Each row is a point on a tangle of strands that fork and nearly touch. The rows are in no order.
In the rows, 128 means zero.
Two points are linked if the straight distance between their rows is under 122. Some points are linked to none.
visok: [149  96 161 113 136 120 168  90  70 168  73  80 113  76 141 159 158 122
 165 199 111 126]
nide: [ 81 129  68 137 169 108 125 170  89 166  99 127 152 117 126 102  93  62
 122 136 113 174]
Tuvez: [ 96 116 127 118 116 140 178 114  52 106  35  91 157 135 147 103 132 124
 157 147 135 132]
lam: [104 157  72 134 161 143 165 153 154 113 142 179 120 194 138 131  95 151
 160 112 137 116]
Vanoz: [123  94 178 121 156 118 135  97 195 105 145 127 148  96 168 142 110 146
 128 202 114 122]
buf: [108 122 162 106 113 113 120 112  97 123 102 130 133 120 139 130 119 154
 128 110 115 129]
gabif: [123 146  89 120 116 117 208 168 152 109 188 167 139 139 117 101 176 170
 112 100 172 107]
Zov: [149 119 137 135  84 153 117 119 148 186 101  97  62 127 192 117 143  90
 101 136 156 138]
met: [124 120 113 142 121 162  83 109 129  75 100 113 164 142  74 123 176 177
 109  68 140 114]
vuz: [111 125  81 127 110  70  73 110 115 116 118 131 129  87 123 146 137 133
  85 143 149 112]
Topal: [108 151  77  90 156 100 134 131 137 161  54  97  69 161 172 145 122 111
 109 121 158 153]
Zedif: [112 112 121 139 144 117 107  98 109  93 129 101 204  67 108 160 120 132
 108 130 109 125]
napev: [144 138 170 166 133 198 149 128 111 129 127 103 126 144 198 133  89  81
 142 156  77 146]
Kun: [ 82 142 112  58 165 103 107 119 123 137 143 125  75 122 166 179 142 147
 131 171 135  97]
dimi: [ 99 143 144  86 149 141 105 144  81 123 104  67 129 138  74 138 151  99
 117  92 132 155]
tis: [177 131 161  93  87 131 145 105  95 152 139 180 115 117 124 136 146 185
 126 179 124  81]
gadif: [148 116 181 152 110 120 123  94  95 100  92  81 200  77 114 121 114 118
  94 122 123 149]
fesa: [ 96 150 148 110 139 179 105 159 119 120  92  70 125 153 128 107 200 115
 133 103 128 166]
Veba: [161 119 162 153  62 145 102 107 134 132 141  93 104 131 156  97 141 130
 112 122 174 127]
Fope: [100 141  83 115 175 115 118 158  71 133  97  84 127 125 103 132 107  64
 170 155 122 146]
lufo: [110 108 113 127 124  79  86 106 107 117  68 109 123 122 143 118 126 115
 116 134 158 158]
gimu: [162 138 150 161  87 152 116 113 119 161 129 136 146  72 152 106 137 138
  56 151 105 123]
zuzof: [128  95 158 108  99 118 141  95 128 173  76  91  83  72 147 164 159 132
 124 166 145 125]
zom: [105 119 109 124  87 144  87 138 124 146 150 139  96 140 150 142 199 174
 125  86 135  81]
lalo: [167 119 101 152 101 127 115 147 107 116 210 180 138 127 107 122 137 127
 176 129  92  77]
pasuf: [104 145 156  36 156  92 155 117 125 173 127 129  68 101 138 196 115 147
 116 133 123 109]
liv: [156 130 157 140  59  94 116 102 110  92 152 118 140 154 136  90 149 158
  89  91 193 124]
Mek: [133 130 101 136  90 117 104 115 126 148 128 141 122  56 128 115 171 138
  58 175 147 117]
lofe: [160 106 119 134 138  70 100 133 111 149 148 150 159 168 113 140  60 111
 160  92 113 148]
sukon: [198 143 128 145 156 112  85 119 126 141 156 163 134 155 147 126  82 111
 125  50  96 156]
tazok: [ 96  96 122 143 120  85 146 127 178  95  99 168 143 136 105  99 115 173
 137 127 169 129]
lak: [ 99 137  93 111 117 142 167 143 148 127 146 171 106 132  84 132 176 206
 105 125 178  93]
moke: [129 119 183 124 181 158 145  86 171 107 109 122 176  79 108 155 106 142
 122 184  93 108]
Zonav: [116 108  88 189 119 135 111 141 141  79 169 125 178 173 159  87 126 147
 158  84 129 124]
Nep: [113 124 122 103 104 154 111 131 100 158  98 104 108 115  68 164 178 134
 170 125 127  99]
kuzef: [ 90  81 159 154 109 111 141 126 159 147 136 169 138 122 196 154 126 176
 153  76 110 107]
nima: [135 188 134 102 156 214 157 160 153 127  98 101  82 138 126 130 146  88
  89 160 121 177]
simi: [112 112 142 134 118 124 154 135 171 167 124 166  89 156 152 126  98 160
 157 154 131  87]
res: [128 102 110 124 147  78 100 115 155 140 122 165  90 165 107 162  78 108
 189 126 115 122]
tavo: [144 117 110 130 138 115  57 130 115  90 185 116 141 140  51 132 128  92
 174 120 111 114]
digag: [135 147 121 148 115 198 119 154 105 150 151 115  87 133 175 146 138  82
 135 148  90 143]
supag: [126 111 129 112 176 169 130 110 127 105 124  97 157  80  94 122 147 120
 139 216  88 131]
Mivu: [126 137 111 158 113 171  79 124 149  96 122 114 165 130 116  88 216 150
  59  97 142 140]
tup: [104  94 117 171  91 155 164 147 142 165 143 187 134 152 167 138 102 162
 186 110  96  99]
Gopeb: [136 140 153 140 120 180 161 140 102 121  95 104 152 163 131 147  80 104
 161 124 101 138]
luzaf: [118 123 128 118 159 125 141 159 143 152 127 184 102 189 150  82 105 139
 182 111 108 124]
Povov: [123 120  63 187 140 143 145 167 117 187  68 128 134 145 148 118  79  79
 132 114 122 168]
Nofen: [146 104 188 146 103 146 159 116  79 175  48  92 135  93 125 125 133  99
 149 161  82 145]
dobe: [104 120 122 133 103  78 150 162 147 114 189 130 125 141 163 108 126 136
  83 103 188 155]
takev: [119 152 118 111 162 187 109 105 188 100 139 128  98 165 135 147 137 153
 150 164 123 101]
zoman: [ 71 109 107 160 128 121 152 160 142 127 144 148 151 116 156 101 103 112
 126 152 126 133]
bokor: [163 176 146 109 148 162 180 148 104 160 136 160 111 155 160 156  76 107
  81  95 102 138]
zad: [138  97 112 158 112  98  73  94 149 101 137 123 163 113 106 143 176 161
 108  66 135 109]
naved: [130  90 184 131 118 107 143 128 141 191 105 149 116  88  89 134 120 121
 171 133 103 118]
dadof: [136 142 149 112 169 151 194 123 149 159 115 168 141 125 186 154  66 123
  89 134  82 122]
mev: [141 113 109 120 151  91  85 124 166 109 138 143 112 138  36 152  96 109
 178 127 141 120]
Fip: [131 120  82 150 141 136 124  96 111 127  98  69 155  96 159 199  84  86
 146 120 105 123]
botoz: [129 148 118 128 145 173 161 111 137 143  90  53 115 101 116 189 122  87
 129 132 128 129]
romab: [143 109 167 124 141  90 111 127 131 152 157 180 126  80  97 148 130 139
 179 140  74  89]
ketan: [111 130 173  89  84 160 187 139 114 129 117 110 130 118  73 138 176 168
 117 141 158 124]
lafad: [127 137 125 130 151 152 175 119 147 152  84 138 143 103 204 155 118 158
  71 138 113 126]
pel: [114 116 146 151 150 139 127 167 126  58 194 126 198 134 105  90 178 131
 118  93  78 141]
Vus: [133 133 142 144 106 175 167 144 154 166 108 116  95 110 150 106 142 114
 112 194 160 138]
lim: [163 153 119 113 161 135 145 147 163  87 148 155 147 150  78 115 132 147
 120 101 134 129]
getor: [101 132 189 107 122 158 117 139 104 134 114  70  79 144 162 136 179 100
 161 118 115 160]
minok: [150 130 176 142 150 145 135 125  95 148  85 136 132 148 174  83  92  75
 107 148  79 160]
vafed: [102 129 126 134 113 183 139 130 137 129 114 104 141 110 129 107 161 140
 144 202 130 124]
ses: [163 126 174 124 109 106 186 108 119 114 143 173 170  93  78  96 118 178
  86 143 153 121]
Zabu: [118 155 129  97 183 145 145 131 158 141  86  84  69 166 141 126 107  95
 114 160 146 161]
Romes: [126 126 142 115  99 100 168 143  96 180 128 140 106 101 182 132  65 108
 114 152 119 131]
pelo: [153 127 156 122 143  96 159 141  92 186 100 141 109 147 153  92  57  75
 111 163 121 164]
monim: [158 113  97 162 130  88 123  78 182  46 173 142 189 128 105 104 149 160
 127 145 160  95]
sobo: [164 182  92 106 135 150 104 104 124 120  82 123 116 150 117 135 100 132
  71  76 150 151]
Kelek: [141 122  97 122 103  60 103  81  89 101 118 161 136 173 165 111  59 137
 135 161 137 135]
Vek: [124 124 139 151 152 179  78 143 145  99 155 112 153 146  81 125 134 116
 192 104  67 124]
tese: [117  74 170 178 131 110 118  99 205 135 126 157 154 109 178 141 103 157
 164 141 112 128]
veni: [110 144 170 111 114 150 158 149 144 111 107 132 112 184 168  78 109 143
 147 130 168 159]
lise: [144 136 184 114  85 160 181 130 103 100 114 137 150 139  59  88 116 163
 119 127 165 113]
vak: [ 76  94 154  95  89 106 171 162 123 152 131 124 111 105  86 136 138 147
 146 138 179 132]
Koni: [ 96 113 145 114 121  76 117 145 132  68 142  96 164 160  82  78 129 125
  93 112 171 158]
Bub: [192 160 112 153 149 123  75 124 176 154 153 140 107 140 123 113  92  95
 105 103 126 162]
dep: [ 89 106 136 118 111  90 135 163 105  73 200 103 142 157  65  93 151 112
 138 121 176 132]
lusep: [115 151 125  87 154 153 151 125 102 104  96  41 129 149 126 185 109 111
 124 104 156 149]
vokef: [143 122 111 165  65 104 193 155 157  97 196 156 141 144 158  78 158 148
  96  90 185 126]
reni: [116 117  81 175 105 164 115 141 160 121 116 113 148 134  66 113 113 114
 163 137 150 142]
voli: [174 117 199 164  98 132 147 104 128 149  81 112 140  79 136 123 130 113
 100 149 114 165]
Nerem: [112 146 133 101  87 182 102 138 120 106 187  93  90 152 135 143 218 153
 123 104 155 103]
garip: [118 129  98 108 130  80 108 167 118 153 179 157 112 105 117 144 140 121
 107  79 116 118]
taki: [167 119 159 116  99 112 171 121 124 138 170 179 149  80 117 112 188 182
  97 148 131  90]
midav: [ 88 113  67 149 124 131  96 116 130  81 102  90 160 132  69 106 151 150
 131 129 156 133]
zino: [ 85  89 145 149 109  99 153 173 120 146 189 128 149 109 183 112 110 129
 131 113 150 154]
rap: [168 138 127 121 112 130 155 119 144 158 149 198  98 145  91 130 106 169
 153 140 136  71]
doz: [154 184  92 118 156 167 120 116 107 128  82 127 118 137 147 120 138 136
  85 154 112 133]
Pof: [ 83 109 115 126 168  91  94 138 163 126 140 135 141 123 167 126 105  93
 133 124 111 157]
Logor: [172 140 153  85  93 151  89  98  79 156 135 106  91  93  85 169 151 119
 134 134 118 105]
Zurag: [149 134 174 111 135 181  98  78 119 131 154 107 134  96 158 162 187 142
 138 166  75 117]
Nuzo: [134 131 142 109 131 135  64 115 164 150  76 112  46 131  98 118 138 112
 144 100 152 145]
Kal: [131 144 121 154 180 116  74 118 139 123 149 137 137 103 159 109 113 103
 108 154  76 133]
zaso: [151 137  90 128 151  67 107 115 120  84 163 186 144 143 137 109  90 136
 140 145 121  95]
nikog: [139 117  77 135 135  41 148 130 149  80 203 192 141 137 126 111 156 136
 162 137 128  84]
pote: [144 140 105 133 107 173  84 112  92 166 143  91  90 113 133 151 159  88
 137 168  90  96]
Pupi: [119 129 157 119 132 149 182 102  83 127  73  84 125 167 150 122  75 119
 169 166 129 150]
dalat: [102 156 106 127 159 173 146 139 110 145  54 108 116 132 187 132 149 127
 112 130  95 140]
zep: [149 179 176  93 123 185 177 163 122 136 137 130  96 123 130 159 120 104
  94 123 104 167]
taf: [132 145 152 137 158 179 133 148 155  93 158 134 153 153 108 125 140 142
 133  85  81 145]
gilal: [122 119  95 174 108 144 118 111 149  48 168 121 174 136 150 107 137 162
 115 137 164 108]
zaku: [138 138 133 121 119  65  62  94  84 117 108 125 107 138 188  88 105 107
 118 165 143 146]
Zev: [ 96 145  76  94 150  75 149 133  62 140  56 111 107 116 104 178 117  88
 150 132 129 138]
Nal: [145 124  71 169 107 128 112 155  94 102 204 153 184 148 121 106 125 112
 165  79 113  97]
Subo: [ 79  94 132 123 110  93 156 180 123 126 170 140 137 144  67 108 105 117
 167 110 183 146]
zovet: [104 133 161  58 164 106 104 126 138  93 168 121 103 141 146 137 170 156
 105 129 130 106]
bifu: [119 114 105 142 161  63 133 165 143 126 222 170 150 109 137 130 136 122
 145  95 113 112]
Sek: [112 139 105  96 153 102 122 157 120 186 112 161 101  67  97 149 144 132
  99 108 101 123]
Lasi: [142 124 197  81 135  97 157 125 141 177 100 113  77  90 109 163 107 107
 127 146 142 131]
fezi: [162 147 126 154 146 153  93 105 115 104 156 115 170 102 121 143  97 102
 106 129  93 133]
somen: [143  99 135 139  69  77 100  97 116 108 146 143 139 139  99 110 196 174
 106  81 160  83]
Kab: [100 184 135 111 146 152 179 174 154  93 154 157 118 209 170 101 111 145
 126 100 143 145]
vez: [146 113 128 125 181  89  98 101 161 157  58 103 120 145 126 181  65  89
 131  90 129 176]
sopi: [122 137  88 178 128 159 115 177 134 159 118 130 136 170  87 108  86 101
 155 105 135 170]
Sebof: [132 139 107 120 147 106  92 117 162 189  88 135  69  96 114 136 137 113
  85 117 143 137]
forol: [140 111  88 137 112 132  99 104 113 130 169 177 119 153 129 116 148 162
 189 184 107  75]
tosu: [191 137  91 166 135 134 120 116 185  83 160 159 150 137  82 109 160 143
 147  98 144 101]
rudo: [183 166  83 136 125 108 117 121 147 130 112 132 101 138 117 123  60 116
  89 111 183 139]
gupam: [113 118 170 137  99 114 129 128  89  89 161 140 176 137 118  87 152 150
 138 110 104 114]
lor: [131 144  96 162 165 163 108 126 145 136 124  97 171  80 147 176  94  77
 111  97  91 149]
zud: [ 92 153  52  71 154  72 112 132  82 142  87  98  79 135 133 189 127 107
  97 107 163 138]
dud: [104 117  98 123 104 161  99 108 122 158 137 151  94 137 105 151 172 173
 180 129 117  69]
Pege: [149 110 189 156 121 122 144 131 194  74 176 122 169 133 137  95 160 148
 120  94 145 146]

A fork is a point with three links. Follow the links from the first point to the second and name the forks in between, in order.
buf / naved -> lufo voli Lasi
Mivu / Vanoz -> met
lise / Topal -> simi met
Povov / vak -> met simi
gupam / midav -> taf
vak / liv -> simi

Follow the links from the first point to the second, and from the first to the third. Name the last point that the two ways share.
zaso / napev / gabif -> lufo
dobe / dalat / fesa -> fezi
vak / Kab / moke -> simi
pel / Sebof / zoman -> lufo
gilal / Povov / Sek -> taf
Gopeb / dalat / zaso -> taf

A fork is a point with three links, a tip a point with one. Leave the first point through the second and follow the links. Name the first fork or tip that comes.
tavo / mev -> met
Nuzo / Sebof -> lufo
bokor / dadof -> taf
zad / somen -> simi
rap / tis -> Koni
